Points on a hilly landscape, in no order, each with its height.
A climber steps from a point to the highest of its 3 nearest points, and stops where none of them is higher. Distance is the straight distance between rows; heights are no part of it.
Z772: [116  92 126 135 133 117 214 173 155 104  77 116 111  77 134  63  86 132
 150 180]  height 40.3
Z231: [112 183 128 133 121  77 107 117 146 115 117  96 104 179 102 142 134 109
 122 111]  height 63.1
Z137: [142 156 130 141  87  84 117  83 149 123 170  90 167 190 114 168 135 128
  89 113]  height 54.7
Z995: [ 93 117  96 130 130 141 106 145 145 148 102 216 121  88 136 123 172 126
 127  83]  height 19.0
Z478: [115 126 114 125 111 138  63 133  96 150 140 144 133  90 133 152 140 126
 131  88]  height 20.7
Z842: [ 92 116 153 112 156 167 157 143 170  74  63 146 104  48 170  75 113 111
 146 164]  height 40.0
Z754: [130 105 142 136 149 171 191 130 105 102 119 127 145  73 151  98  80 111
 169 188]  height 36.2
Z921: [109 133 117 132 138 100 130 145 153 106  93 118  90 123 120 114 129 118
 129 145]  height 54.9
Z176: [197 129 139 146  88 158 107  80 111 133 185 128 181 126 118 200 159 157
 126 116]  height 45.8
Z646: [135 108 144 143 139 121 168 158 131 113 123 109 122 121 140  80  90 137
 135 183]  height 75.7
Z869: [103 137 113 110 135  93 103 137 135 145  98 145  87 136 133 125 142 124
 116 103]  height 31.0
Z75: [122 143 126 143 102 160  46 106 104 166 177 132 146 107 124 158 150 151
 139  86]  height 26.2
Z322: [134 143 124 133 108  91 140 129 141 102 109 104 117 142 120 119 122 109
 119 145]  height 61.6
Z992: [149 181 142 142  61 128  80  76 144 167 196  99 144 197 101 187 144 155
 102  80]  height 56.3
Z464: [ 80  99 103  98 147 152 104 146 125 127  97 174 115  92 148 122 142 112
 117 120]  height 34.4
Z362: [144 101 133 114 157 183 179 139  97  89 138 139 155  76 138 134  78  99
 172 168]  height 34.6
Z144: [ 97 150 104 142 153  68 164 155 165 114  65 130  50 131 117  92 137 132
 134 128]  height 52.1
Z390: [204  94 181 130 132 164 215 162  80 100 139  66 175 169 137  97 113 150
 131 176]  height 5.9
Z308: [ 99 112 114 109 119 167  74 143 112 163 133 198 123  82 151 147 156 121
 135 107]  height 21.2
Z540: [150 103 160 174 118 103 194 155 107 118 118  85 137 159 138  70  79 138
 125 172]  height 82.2
Z214: [139 106 145 143 130 107 159 129 102 100 137 113 142 151 119  90  98 137
 135 181]  height 55.3
Z571: [139 131 140 128 116  97 133  95 131 125 140  99 127 168  96 135 111 106
 102 128]  height 61.0
Z247: [100 111 114 100 142 158 110 140 117 123  99 145  94 112 160 135 122 112
 131 123]  height 40.8
Z335: [117 139 107 124 114 125  73 116 124 150 144 114 126 147 123 146 147 138
 119  93]  height 31.5
Z708: [107 103 124 128 169 102 157 154 169 119  74 154  75 102 138  89 132 122
 140 128]  height 42.2
Z435: [100 155  89 135 129 108  79 127 143 163 132 190 114 123 110 129 166 127
 123  81]  height 23.6
Z678: [107 129 128 118 143 126 154 134 141 108  96 125  73  88 135 102 116 118
 146 146]  height 51.8
Z669: [183 113 159 128 112 161 100  91  87 130 166 125 163  95 130 188 122 155
 137 122]  height 45.6
Z288: [167 127 149 138 108 179  74  80  86 154 174 141 148 127 128 200 146 155
 134 112]  height 72.6
Z677: [125 149 143 134  98 140  64  94 113 149 181 116 158 147 122 160 152 145
 102  96]  height 40.4
Z644: [200 136 128 132  78 199  69  49 102 168 199 131 173 136 130 201 165 192
 141 120]  height 40.6
Z357: [123 176 127 138 102 102  96 105 162 146 147  98 145 175 113 146 154 140
 107  91]  height 67.5
Z974: [ 98 126 102 120 136 155  99 129 143 175 113 234 123  50 138 123 178 100
 127 103]  height 15.6
Z817: [104 118 121 108 123 151  80 139  98 153 116 152 119  92 158 147 143 108
 133  95]  height 26.8
Z148: [127  96 152 101 151 204 122 128 102 119 106 133 139  74 160 152  95 118
 144 142]  height 39.3
Z414: [ 82 142  96 117 137  94  99 140 157 152  96 159 110 132 131 123 158 119
 103  81]  height 29.0
Z971: [131 132 121 158 116  72 197 188 156 103  97  99 111 125 133  81  91 145
 137 174]  height 61.7
Z584: [146 181 129 144  77  77 125  90 172 134 146  75 174 202 100 155 147 143
  93 109]  height 52.6
Z670: [177  89 154 121 160 179 188 142  85 124 143  96 168 132 123 112 102 135
 142 176]  height 25.5
Z715: [163 101 156 156 120 108 189 147 116  96 137  54 143 186 141  82  82 160
 116 159]  height 63.8
Z462: [175  86 143 116 174 202 174 140  83 111 143 124 194 100 131 120  95 112
 161 184]  height 31.8
Z164: [149 142 125 149 111  67 146  98 139 119 149  82 163 204 100 114 113 129
  98 145]  height 50.9
Z403: [ 89 129 119  97 148 115 118 137 147 119  84 130  79 123 133 114 127 100
 136 129]  height 51.2
Z885: [104  90 136 110 129 177  92 135 102 146 123 147 132  57 170 165 113 136
 152 112]  height 34.5
Z313: [105 175 115 149 119 125  82 124 136 179 165 154 110 127 115 133 182 117
 127  75]  height 24.4
Z451: [147 163 136 150  71 165  87  67 131 170 197 111 168 162 128 203 163 171
 124  89]  height 46.0
Z107: [122 175 104 146 137  79 147 131 153 107  97 102  85 154 109  97 121 121
 122 147]  height 57.4
Z80: [ 96 128 127 137 155  92 198 178 190 115  73 143  54  82 123  73 132 152
 141 149]  height 41.3
Z609: [189  86 141 124 122 159 143 110  94 119 168 128 164 159 111 151 114 150
 124 155]  height 31.9
Z982: [135 143 126 143 130 111 159 142 128 103 111 122 103 127 130  92  88 113
 143 165]  height 64.6
Z419: [145 137 138 134 111 163  76 107  94 143 160 135 146  88 145 180 128 132
 120 106]  height 30.9
Z388: [108 186 127 128 110  81 107 105 172 162 142 104 141 195  93 168 152 136
 102  66]  height 75.2
Z805: [ 86 164  81 127 159  88  98 132 157 167 111 150 103 159 121 133 150 127
 101  76]  height 27.7
Z918: [153  93 152 174 112  69 199 169 124 100 119  40 136 172 131  76  86 166
 119 164]  height 63.4
Z260: [ 94 105 123 102 148 158 129 138 135 127  87 148  90  87 150  93 129 109
 145 133]  height 47.2
Z205: [121 103 130 118 131 140 163 113 124  86 112 134 119  97 150 113  99 102
 141 170]  height 39.1
Z691: [135 146 137 120 122 113 147 114 115  87 135 118 130 151 111 130  96 113
 131 137]  height 57.3
Z701: [153 126 123 135 119 109 133 105 111 102 163 118 152 171 113 123 107 115
 128 152]  height 46.1
Z874: [ 90 165  93 127 144  69 119 132 157 146 118 136  98 169 110 143 140 137
 115  76]  height 26.9
Z937: [ 85 139  98 140 145 116  95 119 161 163 111 228 101 106 139 134 192 118
 133  83]  height 21.3
Z209: [146 122 153 109 136 178 138 113 104 102 143 133 159 108 140 157  86 100
 161 156]  height 31.7
Z996: [216  87 135 115 125 197 158 116  92 125 169 105 201 126 108 155 122 143
 137 168]  height 32.9
Z988: [113 148 128 143 126 102 165 143 135  94 102 119 115 124 123  91 107 132
 141 176]  height 65.7
Z200: [134 121 149 119 127 161 101 118  81 119 141 127 150  87 154 176 116 116
 127 123]  height 22.2
Z889: [223  95 174  97 144 215 183 145  82 101 147  61 197 120 132 105 132 141
 129 191]  height 15.4
Z935: [124 157 110 155 124  65 160 135 139 103 119 101 113 164 112  96 117 125
 139 170]  height 60.4
Z748: [166 111 142 173 103  90 171 142 129 113 154  49 142 205 109  83 117 151
 106 157]  height 50.8
Z997: [ 83  96 110  84 149 148 107 151 144 145  97 184 112  71 154 111 141 102
 114 111]  height 29.8
Z880: [110 153 104 111 143  82 118 134 163 116  97 115  75 143 124 134 152 106
 125 106]  height 28.9
Z610: [130 196 141 144  77  93 103  90 146 156 168  86 157 204 106 181 158 136
  77  75]  height 65.9
Z839: [152  99 140 113 132 129 149 117  91  98 156 123 164 135 126 145  97 121
 141 149]  height 34.7
Z802: [108 147 112 129 115 168  34 119  99 171 177 185 144  87 124 145 170 121
 138 120]  height 12.4
Z102: [169 107 139 142 120 108 164 137 116 117 170  86 141 202 117  96 106 137
 116 159]  height 48.0
Z818: [ 99 152 104 147 105 158  61 133 124 174 142 210 125  81 139 136 172 110
 134  89]  height 17.1
Z832: [ 98 149 108 135 140 107 115 139 130 152 115 132 102 140 111 135 153 129
 108  86]  height 30.3
Z442: [ 85  99 135  97 173 142 149 157 162 108  74 150  73  81 147  87 144 104
 147 135]  height 43.7
Z375: [ 92 112 105 116 168 113 128 156 158 119  84 166  77  96 129  81 142 126
 130 124]  height 41.1
Z51: [ 99 184 111 139 130  65  83 134 158 192 142 127 120 195 103 153 149 128
 105  51]  height 80.6
Z111: [144 117 151 151 121  95 163 138 126 127 140  64 139 194 114  75 100 134
 126 175]  height 54.8
Z906: [191  94 140 149 112 124 141 107 112 117 171 105 170 181 103 145 106 131
 111 158]  height 36.4
Z612: [126 154 129 130 122 102 114 118 130 117 132 104 118 149 104 136 117 117
 126 120]  height 76.1
Z638: [ 71 177  86 138 158  54 118 124 184 168 114 191  97 174 121 144 175 136
 113  68]  height 26.7
Z280: [138 147 133 123 113 121  92 123 100 127 138 116 140 112 125 176 117 130
 123 120]  height 20.3
Z356: [115  91 118 102 130 186 154 138 120 100  89 133 123  71 158 112 114 102
 153 163]  height 41.9
Z876: [ 77 164  89 137 154  92 106 130 166 164 107 215 102 114 132 119 181 123
 133  78]  height 22.3
Z235: [ 95  92 145  98 151 183 165 125 140 100  79 143 103  49 172 106  95 119
 160 157]  height 40.5
Z567: [145 139 149 138  95 116  94  78 128 140 153 106 144 152 112 178 143 130
 110  93]  height 52.7
Z266: [108 180 116 127 110 116  68 117 138 178 180 135 137 160 109 148 157 133
 103  70]  height 27.1
Z970: [173  91 166 137 148 149 210 160  83 113 136  78 156 137 134  88  82 148
 159 181]  height 15.9
Z256: [192  94 142 100 136 179 136 107  99 119 157 137 181 104 115 187 102 141
 134 138]  height 37.1
Z771: [112 111 133 125 137 119 192 168 171  92  60 131  66  67 142  59 111 139
 140 167]  height 40.7
Z761: [110  84 133  94 157 202 123 142 131 110 107 147 103  61 177 123 116  93
 151 151]  height 41.8
Z815: [178 120 137 126 102 136 122  95 115 105 169 122 177 176 113 173 136 147
 104 105]  height 41.5
Z682: [ 80 157 126 128 122  98 103 133 132 144 120 121 122 154 103 156 150 125
 113  75]  height 28.5
Z310: [103  97 133  89 141 173 137 152 135 115  85 150  99  55 155  95 121 106
 135 133]  height 44.1
Z529: [173 101 147 124 145 149 156 131  99 104 149 122 166 117 121 122  95 124
 137 172]  height 28.8
Z953: [ 90 130  95 108 129 118  84 151 129 153 124 173 123 103 126 133 154 110
 131  92]  height 26.0
Z709: [ 77 132  97 131 178  70 113 139 182 133  75 159  75 140 125 106 153 138
 124 119]  height 37.8
Z228: [111 133 115 117 136 120 103 136 113 141 106 131 102 121 136 131 133 119
 108 113]  height 34.1
Z304: [202  93 175 142 122 153 184 143  86 108 146  85 168 175 123 105 110 144
 142 174]  height 6.1

Where does a climber stop that starts at each point below?
Z609 -> Z540
Z682 -> Z51
Z802 -> Z51
Z304 -> Z260
Z708 -> Z612
Z529 -> Z612
Z874 -> Z260
Z889 -> Z288
Z815 -> Z51
Z390 -> Z260
Z876 -> Z260
Z451 -> Z51
Z209 -> Z612
